Points, in no order, along strands that fork and pass close to each other.
Two points are linked if the straight distance between their rows is under 74.9. Some points are linked to none.
j_481: [-16  -2  26  11   0   0   3  44 -26 -23   0  52  20  -3  19 -24 -21  13
 -24  16  11 -26   3  -9  41]
j_204: [ 39 -25  22 -18 -19 -24 -33 -34 -26  24 -22  36  -8  -4 -52 -57  13   6
  13  -7 -37 -16  20  17  -6]
j_84: [ 36  14 -13 -31  -1  25  -7 -49   9  38  -1  58 -45   2 -32  -1   1  35
   2  25  -3 -44 -56 -34  11]
j_29: [ 17  -5   6 -10 -34 -26 -10 -32 -11 -11 -16 -11   5  -7 -53 -12  25 -14
  34 -32 -50  54  48  36 -19]
j_795: [  6 -19  24  -9  14 -10   3 -45  -1  47  -2  43  -5  22 -18 -35  80   1
   4  11  19  -6  19  13 -35]
j_854: [-17 -14  34   6  19  14  14  30 -23   0   6  57  13  15   5 -25  56  14
 -42  37  30  -2  29 -11  18]
j_872: [  0   7  13   7 -21 -15 -26  28 -19 -40   5 -24  30 -36  -9  -6 -48   0
  13 -32 -40  31  23   1  23]
j_45: [ 22  20 -17  -6 -23  34 -13 -18   6   9   7  25 -30 -11 -17  24 -33  31
  -6   0  -1 -30 -42 -23  11]
j_326: [ -7  24 -24  17 -13  37  -1   2  17 -20  29 -38  -5 -11  -3  71   1   6
  -4 -28   1  37   3  -8 -12]
j_744: [ -9  -2 -31 -16  -5  -8  12 -43  39  15  -4 -57 -11  12   4  28  10 -39
  34  -8  19   5  -9  32 -36]
j_796: [ 16 -13   3 -25   5 -10  -6 -36  -7  28 -20  25 -17   8 -12 -38   1   0
  12  23  -3 -42 -15   6  -8]
j_202: [-11  11  18  45  -7  27  -7  60 -18 -41  17  43   8 -13  16  27 -17  35
 -43 -16  -5   8   9 -26  40]
j_298: [ -3  -9 -26 -21   0 -23   4 -34  35  13 -14 -71   0   2   4  11 -15 -48
  41 -16   3   6  -4  31 -30]
j_399: [ 27   6  -8  -7 -21  -9 -34   2   3   1 -23  -2 -12 -25   0 -18 -82  10
   6 -10 -27 -49 -51 -15  36]
j_811: [-27 -24  18   7  30  -1  29   0  -6  18  -1  29  13  42  10 -19  95 -12
 -18  35  44  14  39  15 -26]
j_480: [ 11 -20  11  -3  -8 -52   3 -53   2  16 -27  -7 -11  15 -36 -29  43 -37
  43 -27 -22  29  45  51 -46]
j_557: [-20   9  -7  37  13  38  18  37  -1 -36  20  15   5   6   9  52  42  11
 -47  15  20  33  40 -14   6]
j_383: [ -2  21  -2  37  10  11  -6  56   9 -14  36 -62   5 -35  51  50 -53  21
   0 -50   4   3 -33 -38  10]
j_805: [-35 -21   6   9  24  -5  33   3  -1   0  -1   5  13  37  11  -6  75 -25
  -8  25  36  23  44  28 -27]
j_593: [-24  13 -15  13  18  37  30  15  13  -6  15  10  -9  23  27  39  21   5
 -32  30  49  -6  -8 -11  -7]
j_363: [ 45  -9 -16 -24 -30  -4 -29 -60   7  33 -28   8 -37   2 -56 -13   0   9
  21  -2 -32 -24 -22  11 -10]
j_841: [ 45 -26   9 -17 -16 -35 -31 -57 -15  40 -35  25 -23   7 -57 -57  31   2
  22 -14 -39 -14  19  24 -23]
j_992: [ 25   9 -12   0 -32 -10 -41  13   0  -9   6 -50   5 -41 -15   6 -70   1
  26 -45 -39   7 -20 -11  19]
j_888: [  4  15  -4  30 -16  45  -4  26 -14 -37  23  37  -7 -13 -27  51  28  37
 -41 -15 -12  39  31 -19  12]
j_280: [-21   9  -3  15  27  35  36  31   0  -3  12  39 -11  25  33  20  27  12
 -47  45  56 -15  -9 -23   7]
j_225: [ -1  -3  -1 -17   8 -10   1  -9  -4  12 -16  19  -3   8   9 -30 -25  -6
   3  29   6 -46 -24   5   7]
j_701: [ -1  13  20   9   2   4   8  32 -16  -7  -2  72   2  -1  32 -26 -34  28
 -27  20  16 -47 -34 -29  46]
j_346: [ 14   1 -26 -28  19 -16 -10 -18  20  25 -28 -35 -15   0  28 -14 -69 -16
  13  23  -7 -65 -65  -7  15]
j_664: [  6  11  12 -11  16  27  15  -1  -7  21  14  80 -26   6   5 -14  17  37
 -31  39  28 -36 -37 -44  22]
j_614: [-25  -7  -9 -11  19 -30   6  32  10  -8   6 -76  36  -7  43 -12 -48 -38
  22  -9  12   2  -8   9   0]
j_904: [ 31 -28  15  -4  -8 -59 -17 -56  -1  36 -36   8 -17  17 -46 -53  46 -24
  33 -26 -29   4  37  44 -41]
j_500: [-10  13  24  43  -2  24  11  64 -12 -29   8  61   2  -5  39  15 -26  39
 -48   0  19 -17 -12 -38  49]
j_462: [ 20  19 -19   2 -39  48 -11 -16   0  -3  23  34 -29  -4 -46  46  25  38
 -14 -17  -5  19  -6 -10  -1]
j_814: [-10  -1  15   4  -9 -13   8 -11 -21 -36   2   6  20   1 -32   4  61  -8
   6 -13 -29  70  73  29 -14]
j_729: [ 14  16  -8 -19  10  27  11 -25   6  26   8  57 -37  10  -4   2  -5  28
 -15  35  18 -45 -53 -34  12]
j_907: [-14  24  -6  38  25   7  -2  60   4 -35  41 -71  18 -29  48  57 -28  15
  -3 -47  -4  39  -3 -38   3]
j_492: [ 31   7 -11  -1 -31  -7 -42  12   0  -5  -6 -25  -5 -36  -6  -6 -82  14
  13 -33 -34 -26 -37 -16  31]
j_154: [  5  -1  10 -12  -4  20   1 -17  -9  13   9  47 -12   6 -19  -8  39  18
 -14  15  13 -11   6  -4  -5]
j_114: [-28   8 -15  -1  20 -13  12  21  19 -28  23 -92  33 -13  33  27 -13 -33
  23 -24   7  50  15   2 -16]
j_540: [-39  -1 -18   0  18  -7  25  16  21 -14  10 -69  28   8  33  24   1 -42
  15   0  20  36  16  20 -22]
j_491: [ -8 -11  32   1  -3 -18   1   3 -36 -26  -1  22  25   0 -31 -26  50  -6
   0  -6 -32  51  76  24  -5]
j_394: [-47  -6  -3  20  26   0  30  49  -6 -30   6 -20  38  22  36  15  12 -20
 -22  27  26  22  33  10   3]
j_666: [ -8   8 -11   0 -17   8   9 -24   9 -16   8 -20   0   0 -18  31  31 -14
  13 -15  -5  42  29  25 -22]
j_678: [  0 -14  29  -6 -15 -20  -7   6 -36 -23  -7  16  25  -9 -26 -34   9  -9
  10 -10 -36  26  54  24   3]
j_284: [-10  18 -19   8 -14  14   3  -8  13 -34  19 -46   8 -15 -13  55  16  -5
  12 -31 -18  70  29   7 -16]
j_988: [  3 -29  55  -7  13 -11 -11   2 -36  23   1  63  20   5 -19 -65  61  15
 -20  15  -4  -3  41  -1   1]
j_211: [-15  21   4  51  19  19  10  72  11 -17  29 -37   8 -19  70  48 -47  22
 -21 -33  17  -4 -36 -40  16]
j_772: [-13  13  15  32  -9  12  -8  56 -19 -47  14  17  18 -25  18  17 -35  20
 -23 -24 -18  17  15 -17  35]
j_521: [-50   1   2  21  30 -11  22  67  -3 -34  12 -50  50   5  54  13 -20 -21
 -11  10  16  30  22   4  13]
j_88: [ 10 -15  28 -13  -5   2  -8 -12 -25  14   2  57   2  -1 -25 -37  35  18
 -11  13  -2 -11  21   0   1]
j_10: [ 25 -20   1 -18 -29 -29 -29 -24 -12   0 -29 -14  -2 -12 -38 -43 -28 -16
  28 -14 -45  -4  19  25  -2]
j_628: [-12  21  16  27   8  18  24  49  -9  -9   2  64  -5   2  50   3 -37  32
 -43  18  28 -40 -44 -41  43]
j_930: [ 44   0  -5 -29  -8   3 -23 -52  -3  37 -16  51 -39   2 -39 -31   2  26
   5  21 -23 -44 -38 -21   7]
j_742: [ 24 -21  15 -16 -24 -24 -27 -14 -24   3 -20  25   1 -10 -39 -53 -15  -3
  13  -6 -38 -16  18  18   6]
j_585: [ -3  20 -12  29  -5  55   9  23   2 -25  29  28 -17  -1  -4  61  27  28
 -46   2  17  20  10 -23   3]
j_144: [-34  11   4  31  21  21  37  61  -4 -13   6  20   7  24  53  18 -12   8
 -43  36  46 -16 -16 -18  19]
j_656: [-15   8  11   3  23  32  28  25  -4   7  14  64 -16  17  23  -3  25  27
 -44  45  47 -28 -19 -33  18]
j_819: [-33  -3   2   2  17 -25   9  51  -4 -27   9 -61  48 -10  43  -9 -42 -30
  11  -7   5  19  13  10   7]
j_409: [ -5 -24  53  -2  19  10  -4   6 -25  27   9  69  13   5 -12 -44  81  22
 -36  24  16   4  37 -15   5]
j_30: [-12  -3  -1   2  -9 -11  16 -31   7  -7  -3  -9  -1  11 -22  15  57 -29
  22 -14  -3  47  45  42 -34]
j_669: [  9   5 -13 -14  -3 -26 -15  -1  15 -22  11 -95  21 -34  -5  11 -37 -28
  43 -46 -29  51  10   6  -9]
j_831: [ -3  -5 -17 -22  18 -26   3   6  10  17 -24 -22   2   0  43 -31 -70 -18
   8  28   7 -62 -57  -1  19]
j_750: [-19   8 -26  -3   0  19  18 -19  26   0  12 -34  -7  10  11  42  13 -22
  11   3  27  11  -7  17 -26]
j_877: [ 38  -8  -6 -33  21 -14 -16 -55   3  39 -33  37 -36  14 -21 -46  -7   9
  12  35 -19 -62 -45 -13   3]
j_205: [-22  16 -11  15  20  -6   2  40   7 -36  31 -82  32 -22  36  36 -23 -12
  11 -31   1  49  11 -14  -3]
j_401: [ 44  -2 -30 -24 -34  -2 -38 -50  18  20 -32 -29 -34  -6 -48   1 -34  -2
  27 -13 -35 -22 -33   4   0]
j_161: [ 29   3 -32 -23  -8  -6 -28 -28  25  21 -20 -45 -22 -12   0   1 -66  -6
  17  -2 -14 -48 -56 -11  10]
j_707: [ 34  19 -14 -10 -21  21 -22 -17   5  14  -3  33 -36 -13 -12  12 -60  36
  -3   0 -16 -46 -64 -32  27]
j_747: [-28  14   5  33  17  10  16  70   3 -21  15 -19  20  -5  62  26 -43   8
 -23  -7  25  -7 -21 -22  23]
j_822: [ -4  13   3  12 -19   7 -15  27 -16 -37  15 -12  21 -29  -8  19 -34  11
   0 -28 -30  28  18  -4  19]
j_4: [  0   6   5   0 -22 -16  -1 -21 -15 -31  -2  -9  15 -10 -43  12  39  -6
  16 -27 -49  78  63  29 -14]
j_371: [-38 -10 -19  -3  18 -17  31 -10  26  -2  -3 -51  15  25  24  15  30 -49
  27   5  28  32  21  42 -36]
j_564: [ 37  -8 -12 -19 -38 -12 -42 -26  -2   3 -25 -24 -14 -17 -46 -20 -44  -3
  21 -20 -46 -10  -9  12   6]
j_516: [ 36  10 -15 -16 -10  -1 -24 -21   8  16 -24  18 -31 -13  -3 -15 -67  20
   3  12 -24 -63 -66 -24  34]
j_938: [ 18 -17 -13 -16  21 -39   6 -79  27  57 -35   5 -35  39 -10 -24  44 -26
  33  14  14 -37 -18  27 -44]
j_821: [ 21  13 -15  -3 -33   3 -26  -3   3 -10   9 -50   3 -29 -25  26 -45  -1
  25 -43 -33  24  -6  -1   5]
j_174: [  1 -16  41 -17  35  13   5 -25   2  62  10  73  -8  19  -1 -53  83  27
 -23  40  30 -16  -6 -30 -11]
j_979: [ 38  -6 -11 -18 -43  -6 -23 -51   2  21 -23   6 -28  -2 -62  -8  11   1
  26 -20 -31  -1   1  21 -16]
j_141: [-14 -21  31  -3  38   6  22  -7  -2  44   3  53   4  36  10 -38  90  11
 -25  46  45  -7  12  -8 -21]
j_398: [-18 -13  36   7  13   3  13  40 -33 -10  -2  58  21  13  14 -36  19  12
 -34  31  20 -18  20  -6  29]
j_75: [ 12 -19  31 -18  25   0  -1 -34  -6  49   2  64 -13  17 -11 -46  62  20
  -7  29  17 -25  -5 -13 -16]
j_910: [ 26  10 -14 -13 -51   8 -21 -36   0   3  -2 -10 -14 -10 -59  19   5   5
  23 -30 -34  27   5  20 -11]
j_219: [ -1  -8  16  -4 -20 -24 -13  10 -24 -36  -6 -19  32 -24 -20 -22 -29 -15
  19 -22 -48  36  42  21   9]
j_493: [ -8 -12  -6 -21  24 -29  10   0   0  21 -31  -6   8  17  33 -45 -47 -20
  10  37   8 -58 -37   7   8]
j_864: [ -9 -14  -2  -5  -4 -32  16 -38  14   1 -13 -28   1  15 -14  -1  35 -39
  36 -15  -5  32  35  47 -39]
j_445: [-29  11 -24   7  12  26  29   8  25  -1  14 -31   0  19  31  43   8 -16
  -9  16  44   3  -7   4 -21]
j_317: [ 18  18 -21  -4 -38  22 -19 -21   8  -2  10 -24 -13 -19 -34  37 -21   8
  18 -29 -19  13 -13   3  -4]
j_333: [ -1  23 -10  25  -7  31  -5  23   7  -9  21 -17  -6 -18  21  48 -42  20
  -9 -21   7  -8 -31 -22   7]
j_99: [  4  14  -8  -3 -11  33   2  -9   2   4  15  31 -19   0  -6  20  -2  20
 -14   9  16 -13 -17  -9   0]
j_315: [-37  11   3  43  23  11  34  80   1 -16   9  -5  16  12  73  22 -33   6
 -36  18  43 -14 -30 -22  26]
j_693: [-42 -14 -11  -1  24 -10  38  -1  11   5  -6 -24  18  39  26   4  39 -38
   9  29  39  12  20  34 -34]
j_46: [-37   5  -9  38  25  18  26  52   1 -40  14 -20  23  13  34  43  15  -7
 -36  17  24  33  32  -9   6]
j_959: [  2 -11 -28 -25   3 -25  -5 -20  34  16 -13 -87   2  -7  14   2 -42 -45
  36 -12   1 -11 -22  18 -18]
j_547: [ 15 -17   1 -13  13 -22   7 -69  16  50 -16  24 -26  29 -18 -24  67 -11
  25   9  18 -21  -3  24 -42]
j_471: [ -7  -9 -19 -24  15 -35  -3  12  22   1   2 -96  20 -13  32 -11 -53 -42
  32 -15   8  -4 -17  10  -6]

Name the points in between on the shortest way along the links from the first point to the second, in order.
j_664 / j_796 -> j_729, j_84, j_930, j_877
j_693 / j_445 -> j_371, j_540, j_114, j_205, j_907, j_383, j_211, j_747, j_315, j_144, j_280, j_593
j_814 / j_398 -> j_491, j_678, j_219, j_872, j_822, j_772, j_202, j_500, j_628, j_701, j_481
j_204 / j_154 -> j_742, j_10, j_564, j_401, j_363, j_979, j_910, j_317, j_821, j_992, j_492, j_399, j_516, j_707, j_45, j_99
j_585 / j_298 -> j_557, j_46, j_394, j_521, j_819, j_614, j_471, j_959
j_45 / j_398 -> j_99, j_154, j_88, j_988, j_409, j_854
